Points on a hilly landscape, in no order, each with its height.
From any point a climber steps to the highest of the 2 points nearest to it. It stops when none of these is higher. Distance is the straight distance between rows; heights are no part of it.
Pini: [ -4  -5  -3   3  -4   2  13  14  -6   1   6 -23  -9 -19  -2  -7 -18   7
  -8   7  -1 -13   1]  h=2.46
Gutom: [ 12   6  -3  -2   5   7   4 -11   2   1   9  -2   9  15 -15  -6 -12 -23
   5 -19  -4  -3  -6]  h=2.70
Rutu: [-10 -12  21   8   5   0  -3   7   5   4  -3   5 -17  -7   5   4 -13  18
  13  13  -1 -16   1]  h=2.99
ziv: [  4  -4 -23   2  -8   2 -11  -2  -2 -25 -13 -18   9  -6  16 -18   4  -4
  -5  -6   6  -1   6]  h=6.41
vunu: [-11  -2   6   2  14  -3   9   8  -6   2  16   7 -16   0  -4   1  -9   7
  15   6  -6  -5 -11]  h=6.00
Vuf: [ -6  -5   6  -1   0  -9  14  22  -9  29   2 -15 -12 -17   4  -1  -1   1
   4  -5  -2  -7   4]  h=0.25
Gilip: [  8   9  -9   0  -2   8  10   9 -20  16 -14   9  -8   1   1   8   0   3
   4  -6   9   9 -12]  h=3.52
kelen: [  4  -3  10   2  -9   1   9 -15   5  -2 -11   7   7   9   5 -12   0  -9
  18 -12   3  -6   1]  h=0.75
Giv: [  1   8  11   8   8  -3 -16  -3   8  13  -5  23   1   7  -4  35  16  11
  -2   5   2  13  -1]  h=5.18
figi: [  1  -4   9   8  -4   0  11   5  -2  29 -10 -12   3  -5  -9  10   8  -2
  -4   3   0  -7  12]  h=4.42
Nebu: [ 13  -5 -17 -16 -11   6  -3   7 -14 -10  -4  -2  -5  12  -1  -6  -4 -10
   1  -9 -12  -4  -1]  h=2.88
Dedi: [ -1   4  -5   7  -4   4   3 -15   5 -14  27   7  29 -12  -5   7   4  -1
 -10   1   3   9  -1]  h=3.65
fes: [-19  -6   9  10   5   6  -3   0  16  -6  21  10   8 -12  -9  -1  -9  13
   0   6   6   7  -4]  h=2.95
Zuzen: [ -1   1   1   4   4   9  17   9 -13  20  -2   4  -9   3  -5   1  -3  16
  -1   2   6   7 -12]  h=3.23
mugan: [  4 -11  12  11  -2   4  -2 -11  10   1 -25  11   6   7  -7   6  -6   6
   0  -5 -10  -8  11]  h=6.68
Zezat: [  7  -2  -9   2   4  14  -9  10 -20   5   8 -11   8   9   0  15   1   1
 -14  15  -6  -3  11]  h=2.72
Mida: [-10   7  10   3   6  11   0  -8   9  -6  19  11  23   5  -2  -2   6  -2
 -10   4   3  13   5]  h=3.46
Nolup: [ -5 -12  -9  -5   2  -3   8  -1  -7 -10  12  -1 -10 -23   6 -11 -15   8
  10   1   0 -20 -10]  h=3.78
bem: [ 11   4   6   3 -10  14 -11 -14  14 -10  16   1   1   5  -7   1 -15 -17
   5 -15  16  -4  -6]  h=3.96
gagi: [ -2 -12   8   5 -10   5   6  -8  21   6  18   9   9  -2  -6   4  13  12
 -12  11   2   5  11]  h=2.16
tul: [ -5  10  13   3  -8 -12   6   2  18  -6 -26   1 -10  10   9 -14  -1  -7
  23 -15  -1   2   1]  h=3.32
leg: [  7  -5 -17 -12 -10   5  -8  15 -22   1 -20 -12   1  -2   0  -5   6   3
  -8   8 -14  -1   7]  h=4.59
buva: [ -7   2   8   6  -2  -9  10  -2  -3   6 -30   8 -12   2  -7  -1   2  10
  16  -1  -3   1  -8]  h=6.09
Tek: [-11 -13  17   0  -5  -5   9  -3   2   4 -12  11  -7   3 -10   8   3  13
  14   2 -14  -2 -11]  h=6.87
letu: [-17 -12   6   5   1 -19  12  -4  14  -5 -19   0  -5 -12   6 -10   0  10
  19  -7 -11 -10  -1]  h=5.66
bazu: [  6  -8 -13  10 -11   1   5 -13  -7  -1   5 -17  12  -9   1   6   7  -7
 -10   5   1 -18  13]  h=4.05
tose: [-13  -5  17  10   1  -6  10  12  -2  27 -19 -16 -13 -18   1   1   7   8
   4   8   5  -6 -14]  h=4.90
nom: [  6   4 -12  -2 -16   5  -5 -14  -3  -6  22   9  12 -14  -1   7 -13   4
  -9  -9  16  21 -11]  h=3.38
seg: [  7   1  -9  -4   4  19  -9   7 -25  -2   4   0   4  17  -2   6  -1   0
  -8   5  -5   6   5]  h=2.78
zotol: [ 17   1 -10 -15  -2  -6 -17 -11 -13 -16  22   6  11   1  10  17  -7  -2
 -20   5  -7  -9   4]  h=2.91
Sut: [ -8  -8  11  11  -4   3   3   0   3  -4 -15   0  -9  -5   2  -8 -11   6
  12   1   7 -16   5]  h=3.28
Febos: [ 21   3   1 -12   0  -3   3 -27   7  -1  16   8   5  19  -3   3  -6 -14
 -10  -9   5 -14  -2]  h=1.43
Lipen: [ -2   6  13   4   1  -9   1  13   2   4 -23  16 -24  -1   4  15 -12  17
  26  -8  -8   2 -18]  h=4.29
guvik: [  8  13  -1   0  -2   4   5 -11   5  -8 -14 -14   0  14   2 -23  -4 -25
  -1  -9   8  -5  -8]  h=3.61
Muvaf: [ 14   6 -13 -10  -7   1  -7   8 -15  -7 -18 -16 -11  19  14 -14  15  -4
   1  -7  -7   6 -12]  h=4.10
mupu: [ 14  -8 -16  -8   1   0  -7  -4  -5   5  19  -8   9  -5   2  19   0   2
 -26   3  -7 -14  20]  h=2.79
kepaz: [  2   6 -21  -6   8 -14  -8  16  -3  -2 -14 -13   0  10  12  -4  11   0
   0   4  12  31   3]  h=0.30
rav: [-19 -10  14   4  -7  -7  -6   6  34  -9  11   5   8 -17  -2   7   1  16
   1   6 -16  13   6]  h=1.91
Nule: [ -3  -3 -14  -7   1   1   5  20 -18  12 -17 -14 -11  -7   6  -9   3   5
   0  -5  -3   3   4]  h=4.40
kal: [  8  -4 -15  -8   0   2 -15  -2 -11 -15 -19 -15  18   2  18 -16  11  -4
  -7  -1  -1   2  12]  h=6.69
papo: [ 15  14  -3 -14  10  -4  -6  -6 -23  -3   7   1   4  20  10  15  -4  -9
 -18  13  -3  -6   8]  h=4.36
lun: [-14  -2   0  11   6  -9   5  12  -7  16 -25  -7 -12 -15   6  -2  10  10
   9   4   8   2 -12]  h=5.11
pezon: [-15  -8  -7   0   3  19  -6   6  -3  -5  21  -4   6  -3  -5  -1   3   3
  -5  11   1   9   0]  h=4.24
basif: [-13   3   5   5   1   5 -13  -4  27 -12   7  15   4  -2  -1  -5  24   6
  -6   0   0   9   9]  h=1.89
runu: [  9   3  -3   2  -1   3  -5 -13 -15  -5   0   3  -8  17   7   6   7  -6
  -1   6   8 -12   8]  h=1.03
Rutis: [ -8 -13  17  13  -1  -1   0  -9   9  12 -31  -3   5  -4   0   6   2  10
   5   0 -13  -6  10]  h=7.06
godud: [ -3  -3  -3  -8   7  -2   0   1  -3 -11  30   6  -5 -15  -1  -5 -25   3
  11   2  -1  -8  -5]  h=4.04
Lagod: [ -1 -12  -8   3   1  -3  13 -14   6  -7 -11  -1  10 -11  11 -17  -5   1
   2 -19   7  -7  -1]  h=2.93
Toza: [ 16  15  -4   4   1  11  -5   0 -19   3 -13  -6 -11  22   2   3   4 -17
   7  -9   6  -3  -8]  h=3.22
rike: [  2   1  15 -20   3  -2   7  -2   1   2  14   5 -12  -5  -3 -13 -20 -16
  20  -6   0 -10 -20]  h=2.54
retal: [  8   6  10   0  -4  -1  11  -5   8   4 -12   0 -16  20  -7  -9  -7  -5
   4 -13   4  -1 -12]  h=1.77
rivi: [ 28   7  -5  -9  -7   8 -15  -7 -13 -19  -2  -9   9  13   7  -1  -8 -13
 -10   1 -12 -14  -6]  h=4.85
Gat: [  9   6  -3  -4   2   4 -14 -25  16 -11  25  17  16  -3   0   2   8 -12
 -11 -14  10   8  -7]  h=3.36
Tunuv: [  7  11   0   2  12   2   1  -3  -6   3  -3   4   0  19 -16   4  -4 -19
   8 -11  -7  -1   3]  h=2.56
ridiv: [ -8   0  -6  15  -3   1   4   1   1  -7 -17 -11  -9   4   8 -15   4   4
   4   1  16  -6   6]  h=3.60
sevi: [ 12  -3 -21  -1 -21   4 -11  -8 -12 -24  -1  -7   0 -13   0  -9 -15 -10
   0 -20   2  -4  -8]  h=5.53
pifan: [ -5  -5 -16 -15   0  -2  -6  18  -9  -4 -18 -19   5 -10  16 -25  -3   7
  -4  -2  -3   6   5]  h=4.21
kos: [ 12  -5 -19 -10 -11   8 -11   1 -15 -12  -7  -9  13  -7  -5  -2  -6  -1
 -20   8 -13 -13   8]  h=4.81
neza: [ -4   2 -13  -5   6  16 -11   6  -3  -5  21  -4   9   2  -1   2  21   4
 -22   9  -4  11   5]  h=3.97
selol: [ -5   7  -9 -19  10 -14   3  12   1 -10  -5 -20  -7   9  15 -29  -4 -10
  12  -8  -2  13 -16]  h=3.67
Mot: [ -5 -16  -4   7 -13   2   8 -14   0  -3   7   7  12 -22  -6   0 -13   6
   6  -6  10  -2  -5]  h=2.55
Rozoz: [ 15  14 -16  -8   4 -19  -4  -1 -26   8 -21  -5  -6  -1  19  17  17  -4
 -12   8   5  -9   0]  h=4.12
kuzo: [  3  -7 -13   1  -7   6  -1  16 -10   1   3 -24   0 -10   0  -3 -13   6
  -8  -2 -11 -14  11]  h=2.57
vuk: [ 22  -4 -20  -9  -7   0 -18  -8 -10  -9  14  -1  14  -6  11  15  -6   3
 -23  -4  -7 -15  17]  h=2.84
Dez: [-23   7  11   6  11   4  -5  17  16  18  10  -5   6 -12  -6   0  22   9
  -9   9   0  18   2]  h=3.82
fod: [  0  -2  19   5  -9   1  -3   0  13   0 -14  16  -7  14  -3  24  -4  10
   5   2 -18  15   3]  h=5.59
fibi: [-21   3  17   3  13 -10   2  12  16   3  16   8 -10 -10  -6   4   3  17
   5  20  -7   8  -3]  h=6.08
Zod: [-14  12 -10   5  -3   5  -1  -4  20 -11  19   7  13 -23   8 -12  17   7
 -12 -16   4   9   2]  h=2.86
gil: [ 10  17  -6  -6  11 -10  -8  -5 -27   6  -3   6  -4   9   0  21   1  -8
 -13  15   6  -5   6]  h=4.27
tis: [ -6  -9   2   3   2   5  15 -11   1   1   3   8  10   3 -15  -3  -4   0
   1  -1  -5  -3   1]  h=3.41
pepeb: [  3  -7   5   3 -13   4  -3 -18  11 -11  12  20  11   1 -14   9   0 -10
   5  -3   5  -1   7]  h=3.39
kipad: [ -4   8  -8   2   8   5 -11  -5  13 -15  24   9   3   6 -16  -3  -2 -11
  -4  -9  -1   7   1]  h=3.90
masig: [  3  -3  17   3   3  -2 -13  -6  15   6  -9  21   3  15  -3  24   6  18
  -5   2 -13  15   5]  h=5.34
Lazil: [ -5  13   5   0   8  -2  -5 -16  21 -10   9  18   7   2   1  -3  28   1
 -15   5  -1   4   8]  h=1.78
zumo: [ 13   0 -15   0 -21   8 -10  -1  -9 -21  17  -3   1  -7  -4  -1 -24  -5
  -7 -12   5   3 -18]  h=5.03
Kazap: [ 17  16  10   8  -2   6  -3  -1  -1  15 -18  18  -5  14  -1  16   5  -3
  16 -15   7   4 -19]  h=3.95
diz: [ 19   4   0  -3  -4   1  10 -19   6   7  -1  10  -8  21  -9  -2  -4  -9
  -7  -8   5  -6  -2]  h=1.57
sefuz: [ 18   0 -16  -2 -11  13  -9 -11 -15 -18  -2  -4   7   4  -1  -4 -12  -7
 -19  -2  -1 -11  -1]  h=5.09
luso: [-14   5   5  -2   7 -17   4   1  18 -13 -12  -3  -6   6   9 -25  -5  -9
  20  -5   6   5  -7]  h=3.56
faveg: [  6   5   8   4  -1  -4  -3 -15  -8   1   8  10   0  19   3  20  14  -2
   3  11   2 -12  11]  h=1.09
Rebu: [-10   4  -9  -6  -2  -9  17   8  -8   4 -20  -5   3   1   7 -16  10  -5
  11   1   5  10   5]  h=0.45
vamek: [  2   4  -8  -5  -2   3  -5   4   2 -19  32   3  -3  -9  -8  -4 -23   0
  -2  -6   2   8 -15]  h=4.44
peros: [ -6  -8 -13  -3   0 -10  12  14  -5  -4   1 -29  -5 -21  17 -19  -7   9
  -5   6  -8  -9  -3]  h=2.32
resal: [  8  14  -9   2   5 -11   1  -2 -20  15 -17   3  -7  -1   6  21  14  -9
  -2   9   8  -7  10]  h=4.18
leb: [ -5   5   5  10  -6   0   0  -4  -7  10 -24   7  -8   4 -10  11  11  -2
  13   4   3  -1   3]  h=5.62
vegez: [-13  -9   2  -4   6   5   4  20   3   9  32 -13   1 -20   0  -1  -8   5
  -7  10  -3  -1   6]  h=0.13
besu: [ 26  10  -2 -18   1  10 -16 -15  -8 -10  12  -6   5  21   6   6 -12 -19
 -16  -3  -1 -15  -6]  h=4.68
saz: [  4  -6  -1   0   6   9 -11  -5 -14  23   0  -6  -7   1  -4  20  14  -1
 -18  12   9  -4  12]  h=5.00
Nis: [-10 -11  21   7  -3  -3 -10  10  18   6 -11   7  -6 -11 -13  14 -10  12
  -1  10 -14   0  10]  h=0.15
zuno: [ -5   9   1  -2   5   8 -15 -14  27 -14  21  14  10   4  -6  -6   8 -13
   0 -15   6  13  -4]  h=3.64
tusa: [  0  -9  -4   6   2  10   0  17 -13  10  15 -21  10  -6  -9   4  -7   1
 -12   3  -6  -9  13]  h=2.65
vivez: [  0   0  19  -4  10 -19   8  -3   9  -7 -14   9 -11 -17  18  -8 -11   8
  18   9 -13 -15  -3]  h=5.22
riku: [ -9  -1   4  -3  14  -1   1  10 -14   0  -3  -3 -23  -4  -1  -8 -13   8
  12   7   4  -7 -13]  h=5.58
fom: [ -9 -15  -3   2  -5  -2  13  -9   7   1  -9  -4  11 -28   3 -11 -10   8
   7  -9   8 -10   0]  h=2.76
nilit: [ -2   6  -5   6   2   5   0   8 -10   1  -3   2 -21  11 -17   5  -2  -7
   8   0   5   3 -11]  h=3.11
bak: [-11  -3   9   6  -9  -1  -7  -4  36  -7  13  13  12  -8   0   5  12  12
  -6  -1  -3  11  10]  h=2.01
fidiv: [  6   2  -2   3  -7  14   8  -2  -8 -15   8  -5  -6  12  -5  -9 -12  -6
  -6   3   7  -2 -11]  h=3.99
sunez: [-17   0  12   9  11   6   0   8  17  11  18  -6  17  -8  -1   1  12  12
 -10   2  -2   9  12]  h=3.93
revi: [ -4   3  23  -8  10 -10   7   2   6   2  -9  13 -23  -1  10 -13 -19   1
  23  -3  -3 -13 -14]  h=4.83
rosuz: [ -4  -1  14   1  -1  -1  -1  -6  19 -10  10  12  -8  -3 -11  -5 -26  -3
  13  -7  -3  -4 -18]  h=2.44
fen: [-11   2  21   5   9  -5   7  11   9   0  16  13  -9  -3  -5   6 -12  15
  16  13 -12   4  -7]  h=6.52
sav: [  4   5  -5   0  -1  15   6  15 -19  13   8  -2  -2  15  -2   4   6   8
  -7   8   4  17  -3]  h=2.94
lole: [ -2   5  23  -2   8 -15   4   7   0   5  -6  16 -25   3   4   4 -12  13
  27   1  -8  -9 -14]  h=4.53
nifop: [ 20   4 -17 -11   0   1 -10   2 -23   2 -21  -6  -2  15  23  -1  15   1
  -6  -5  -4  -1   4]  h=4.19
Mir: [ -3  -6 -10   9   0   0   7  -3   2   1 -13 -23   2  -4  10 -13  10   2
  -4  -1   9  -9  12]  h=3.79
zuk: [ -5  -4  14   0   7   5  -5  -5   5  18  14   0  15   0   2  14  20  -2
 -14  11   5  -1  19]  h=4.15
nek: [  9  10   3  -8   9   2  -2 -14   6   0  18  17   0  24  -1   8  15  -2
 -15   4   5   5   1]  h=1.24
mer: [  9  -1  -8   1   1   5   9  -6  -5  -9   4  -6   6   0  -6 -13 -21 -16
   2 -24  -2  -5 -17]  h=2.89
gureb: [-13  11  -1  12  -1   0  -8  -6  18 -11  22  11  18 -24   4  -6  -1  15
  -3 -10  11  20  -6]  h=3.00
fusu: [ -3  -6 -17   8   4  -2   2   2 -10   4  -5  -6 -14   5 -17   3  -2  -1
   0  -1  -3  -7   5]  h=2.97
feti: [  5   9 -15  -1   1  -5   1   5  -5  -4 -15 -16 -17  15  11 -16  10  -7
   5  -7  10  11 -10]  h=3.98
zili: [ 13  -1 -16  -8  -1  -6 -21  11  -6  -9 -17 -19  14   6  20 -13  22   9
 -14   6 -16   0   9]  h=6.88
bupaz: [ -5  -3  11   4  11   3   8   3  -2   5   9  10  -9  14 -12  -4  -7   5
  14  -7  -8   1 -16]  h=5.50
dafuf: [-17  -1  -6  -5   7 -15  14  13   3   5 -16 -10  -7 -15  11 -17   4   0
  10   3   4   5   8]  h=0.38
viz: [-11   1  11  -4  -3  10   1   0   1   0   9  20   6  10 -15   5   7  -7
  14   5  -1  15   1]  h=4.41
direg: [ 24  17   6 -15   2   5 -10  -6 -15   1  13  -3  -4  26   3   8  -5 -19
 -12   2   5  -7  -3]  h=4.50
zasun: [-17  12  18  10  10  -3  -9  13  17  -2  -4  12   1   4  -9  10   4  13
   1   7 -10  22   0]  h=4.91
lakef: [  7  -3 -12  -3   7  -9  -9  -7 -11   2 -20 -17  -1  -1  19  -2  15  -5
 -15  11   9 -15  17]  h=3.83
gul: [-17 -11  -2   4  -3   8  -1   5  -3   6  13  -2  -3  -8 -13   5   0   3
   4  14   2  -3   3]  h=4.65
Vab: [ 17  20   0  -4  -3  -1   1  -8 -10  -3 -12 -11  -4  24  11 -10  -1 -25
   1  -3   7  -5   7]  h=3.37
Lef: [  7  -9 -17 -15   0   3  -2  -5 -21  12 -13  -5   5  -1  -1   3  11  -3
 -10   7  -8  -7  17]  h=4.43
zuken: [  5   1 -11  -8   6   4  -6 -10  -8  -3  22   3  14   6   1   7  12   0
 -24  16  -4   6  10]  h=3.85
lur: [  0 -17 -13  -8  -5  12  -7   0 -12  14   7  -4   6  -5  -4   4   8  -9
  -7   3  -2  -7  20]  h=4.25
kizo: [  1   9  12  -1  12  -7  -8 -10   8   1  11  20   2  19  -1  19  16   1
  -4   8   3   1  15]  h=1.16
Gizo: [  3  -4  24   7  -7   5   0  -3   7  -2 -24  11  -1  17   0   4  -7   4
   6  -7 -12   0  -5]  h=6.15
Fibed: [-10   9   9   6   6   0 -16  15  19  11  -9  15  -3  -2  -7  22  18  15
  -2   3  -8  25   4]  h=5.04
vukup: [-14   1 -16  -4   7 -19   5  21   6   7  -8 -10   0  -5  14  -8  11   5
  10   4  11  26  10]  h=0.33
ripok: [  9  -3 -15   6  -6   8  -1 -10 -11 -15  25  -5  26  -1  -1  13   1  -4
  -9   3  -1   1   0]  h=3.77
Rimek: [  5   3  17  11  -9   4 -10   3   7   5 -25  22 -12   8 -10  24   3   9
   4   5  -2  11  -8]  h=5.21
vatu: [  9 -15 -15  -8 -21  11  -8  10  -6  -6  17  -7  12 -22  -3   2 -11  10
 -17  -1  -7   2   0]  h=4.03
kab: [ -8  -1  16  12  -6  -5   3   6   8  10 -24   0 -12  -8 -16  11  -8  12
   1  15  -3  -3   3]  h=0.10
nesi: [  2   0  20   2  -7   2   8  -6  17  -7  -5   3 -11  10  -8  -9 -19  -6
  14  -8  -3  -7 -14]  h=2.09
vasob: [ -9  -5   5  12   1  -8   1  -4   7  10 -36  -5   3  -5   8  -3  22   2
   7   1   3   2   9]  h=7.45
Gor: [  0 -14 -17  -3 -14   7  -5  -3  -4  -8  22  -1   8 -21  -7   5  -7   9
 -15  -2   6   9  -7]  h=3.74
Nus: [  5  -1 -18  -2 -12   0  -2 -11  -2 -20 -11  -4  -1  -6   3 -16  -8 -14
   1 -11  12  -1   5]  h=5.97
bal: [ -1   0 -10  -1   2 -12   0   1  -4 -19   5  -5  -7 -29  18 -19 -16   3
  12  -5  13  -9  -6]  h=3.57
muvam: [ 13   2   3   1   0   9  10  -4   4   4  13  12  -5  27 -10   1   3  -2
  -5  -5   2   4  -7]  h=1.39
kimo: [-11  -1   9   8   1   7   3   4   2  14   0   9   1   3 -11  10   9   6
   7  13   0   7   8]  h=5.12
Buz: [  1   4 -13 -17   3 -15 -10  22  -4 -13  -9 -15  -7  12  16 -26   4  -3
   4   0  -2  26 -13]  h=3.80
nivuv: [  5  -9 -18   8 -10   5   9 -10 -14 -15   8 -15  10  -2   1   2   1  -5
   0   1  -5 -10   3]  h=3.92
nogu: [-13  -6  19   1   8 -16  14   4  -5  15 -12   9 -12 -14  -4  10   1  13
  15   9 -15  -3 -12]  h=6.39
ber: [  1   6  16   5  11  -8  -7  -2   1  26   6  -1  12  -1  -1  27  18  -3
 -14  16   3   1  15]  h=4.22
bafun: [-26   7   9   0   9  -4   3  10  23  -6  13   7  -5  -7   4 -12  13  17
  -1   8  -6  10  -3]  h=5.67
tori: [  2 -13  -3   9 -10  -4  11   4   1  11   3 -18   1  -9 -10   5   7  -6
  -6  -1   1 -17  19]  h=4.20
Zin: [  3   0  -5   8   4  10  -5  11 -11  31   1 -11  -5  -5 -12  24  12  -1
 -19  11   8   4  -1]  h=5.15
fof: [ 13  13  -3  10  -1  -2  13   4  -5  13 -28  13  -7   0   6   9   8   7
   8 -10  14   5 -14]  h=3.73
vez: [ -6  -4   1   0  -2 -12  21  11  -1  13  -5 -10  -6 -13   5  -7  -3   5
   6  -3  -1 -10  13]  h=0.31
fega: [ -2   3   1  -5  -4  10   2  10  -9  -7   9  -3 -15  12 -14  -6  -9 -12
   8   2  -2   2 -11]  h=3.42
lil: [  5   7  11  19   3  -3   5   1  -3  32 -10  -2   8  -3  -8  27  10  -1
  -6   6   1  -5  12]  h=4.30
dev: [ -2  -5  -9 -14  -3   3   7   9 -14 -12  -5  -8  -6  -2   8 -21 -11  -9
  10  -6  -4  -4  -7]  h=3.13
lumet: [  2   0   2 -18   1  -6  13   4  -3  -3   5  -8 -10   1   2 -23 -14 -20
  16  -9  -5  -8 -18]  h=2.83
detis: [-11 -13  15   6  -3   4   7  15   1  22   2   4 -13  -2   0   9  -4  22
  10   5   1  -6   1]  h=2.80
gevap: [ -6  -4  -6 -14   8 -10   2   4  -5 -16  -2  -7  -1 -15  21 -29 -11  -4
  16  -2   3  -4  -5]  h=3.40
Safi: [  8 -11 -18 -12 -22   7  -8   6 -10 -13  -8  -8   9 -20  -1 -10 -16  10
 -10  -2 -12  -5  -3]  h=4.45
folu: [-10  -3  11  -1   6 -24  14   3   7   3 -10   0 -16 -15  14 -14   0  10
  22   6 -10 -15  -2]  h=5.43
voku: [-11 -14  11   0  -3 -11  12  -5  10  -8  -2  11  -6  -8   0  -1 -10   8
  22  -6 -13 -11  -7]  h=6.04
maziv: [ -9  16  17   6   9  -1  -5   4  23  -6   1  18  12   9  -8  -1   2   4
  -3   1 -10  19   7]  h=4.76
susav: [-12   2  12  14   7   3   1  14   2  22 -10  13  -3 -14 -12  21   1  16
   4   4   1  11 -16]  h=5.57
Git: [ -9   0  15   6   4   9  -3  -3  19 -12  16  15  -1   7  -9  -5 -14   6
   4  -6   1   3  -9]  h=2.81
labi: [ -5   6   0  -3  13  -7  -7 -15  13  -5  24  12  14  -5  10   7  20   1
 -22   8   9  -5  14]  h=1.68
Der: [ 24  11   3 -13  -7   8  -2 -20  16  -1  22  -1   6  15  -6   5  -4 -22
 -14  -9   7  -2  -7]  h=1.30
dede: [-14 -12  12   9  -5 -15  14   7  13  10  -2 -10  -4 -18  -4   4  -4   7
  11   2 -14 -16  10]  h=0.24
Pona: [ 10   9   2 -14   7  -5 -14 -23   7 -11  27  13  16   5   9   8   1 -18
 -12  -3  11   2  -1]  h=3.16
dinet: [ -3  10 -11   8   4 -17   3   7   7  -4 -21  -9 -14  10   2 -11  15  -4
  13  -5  11  16  -5]  h=3.89
nifis: [ 17   6  -9 -11   0   4  -6  -9  -2 -14 -10 -21   6  14  14 -23  -1 -20
  -6 -12   5  -2 -10]  h=3.84
fudav: [ -2   3   0  14  -2   4   4  12  -4  25  -4   1  -5 -11 -16  22  10   8
  -9  11  10   8  -9]  h=5.31
tif: [  5  -2  -5  -1   5   4   9 -10  -8   5   7   5  10   8 -11   9   6  -2
 -11   8  -1   0  10]  h=3.68
pov: [  3   1   7  10  -5  13  -3  -4  10  -9   8  12   0  11 -10  -1 -22   0
   4 -13  11  -6   7]  h=3.30
vin: [ 10   4  -6 -18   6 -10  -9 -22  -6 -15  27  11  10   8   7  16  -2 -10
 -13   0   3 -12   6]  h=3.01
mupor: [ 11  14  21   5   2  10  -9  -3  11   8  -5  14  -7  27  -7  15  -1  -3
   7  -6   0   8 -11]  h=4.23
gula: [ 11  10 -21  -5   8 -16 -12   7 -14   8 -26 -15   5  -4  24   8  25   0
 -11   9   6  11   3]  h=4.07
kebez: [  3  -4   1   8  -4   5   6 -16  -5  -8  -9   1   6   4   9  -1   6  -6
   8  -4  10 -17  15]  h=0.92
gapof: [-12  -2  12   5  -3  -6   6  13  -5  23 -22   8  -8 -17  -9  21   3   9
  20   4  -6   2 -11]  h=5.95
Kufu: [  8   4 -19   1   5   1   2   6 -18  14 -21  -6  -4   5  14  -2  15   2
  -3  -3   5   6   9]  h=4.26
lol: [ -3   5  -6  10   3  -1   4  -2   7 -18  26   2   4  -4 -16   1 -16  -4
  -2  -3   2   8  -5]  h=4.11
Bonar: [-10  -3 -14  -2   7 -20   3   4  15 -14  -9  -6  -6   4   4 -23   6  -5
  11  -1  12  14   5]  h=3.76
basop: [  7   1 -12   9   0  -6   6 -10  -8  -1 -16 -22   7   0  11  -8  15  -7
 -16   5   3 -12  15]  h=3.91
Fad: [  0   1  -3  -5  -8  -1  15  -2  -5   2 -14   2   2  13   7 -17   6  -8
  18 -12   4   3  -2]  h=0.58
runaf: [ -4   0   5   4  -8  12  -7  -9  -3  -5   4  17   2  10 -11   4   2 -15
  12   2   3   0   9]  h=3.81
nuze: [ -1  -4  -7  -8   5   6  15  10 -17   6  -1  -1  -8   2  -9  -8 -11  11
  -9   6  -8   3  -8]  h=2.92
turu: [  6  -7  -9 -14   1  23 -10   7 -17  -7   9   4   6  12  -5  -4 -15  -1
  -6  -8  -9   3   1]  h=2.67
Bura: [ -3 -16   4   5 -17  -1  12  -8  14   4  13   1  10 -18  -7   5  -4   7
  -3   4   4  -3   5]  h=2.34
tatoz: [ -8   8  -1   0  16 -12   9  13 -15   6 -15  -2 -21 -11  12 -10  -4   8
  16   4   6   0 -17]  h=5.32
Tuko: [ 13   2  -6   4  -5  13  -6 -18  -1 -14  15   4   6   6  -6   0  -9 -10
 -10   1  11  -3  -5]  h=4.64
vid: [  0  12  25   1   1   2 -10  -1  26  -2   2  17   2  23 -10   6   0  -4
   6  -4  -8  16  -6]  h=4.51
gam: [-14 -14  14  12  -5  -7  -1   2  18   5   1   0   1 -10 -15  16  -3   3
   8   6 -14  -6  15]  h=0.19
rufe: [ -6 -13   6   5   3   9  -6   4   4  20  24 -12  17  -8  -5   8  12  -4
 -13   6   2   2  15]  h=4.02
Reguf: [-10 -12  26  13  -1   0   9   8   4  31  -2 -18  -5 -12  -9   8   3   4
  -2   6   2  -3  -3]  h=4.66
Sovo: [-20   5   8  -1   7   4  -1  -1  14 -11  17  11  21 -11  -1 -15   0   4
  -3   0   3  15  -9]  h=3.21
vire: [ -9 -14  12  -4   4  -1   5  22  -2  24  21 -11  -7 -21   1   2 -11   0
   2   3  -4 -10   8]  h=0.18
Koz: [ -6  -9 -13 -16   0  -7  -1  12  -2 -13  -8 -13   7   0  19 -29   2   1
   1   6   4  17   1]  h=4.01
linu: [ 10   1  -6  -1 -17  -3   4 -23   1 -11   3   9   7  -3 -14   1  -7 -20
   7 -16   3  -4  -3]  h=3.02
muge: [  1  -6  -7   1   5  -1  19 -11   0  -9  -2   2   3  -3  -3 -13 -17   1
   5 -11  -2 -10  -6]  h=3.12
raro: [ 17   3  -7 -19   0   0 -12   4  -1  -7 -14 -19   5  21  19 -22  11  -8
  -5 -13  -8   9 -10]  h=4.00

For each start below, name the point where the climber stops.
mupor | fod
Rozoz | sefuz
vukup | diz

For each start below, name every point that the climber comes to, in order.
vuk | zotol > vin > Pona > Gat > zuno > kipad > lol > vamek
turu | Nebu > dev > gevap > bal > Nolup > godud > vamek
rike | lumet > dev > gevap > bal > Nolup > godud > vamek
sav | Zuzen > Gilip > fof > Kazap > mupor > vid > maziv > zasun > Fibed > Giv > masig > fod
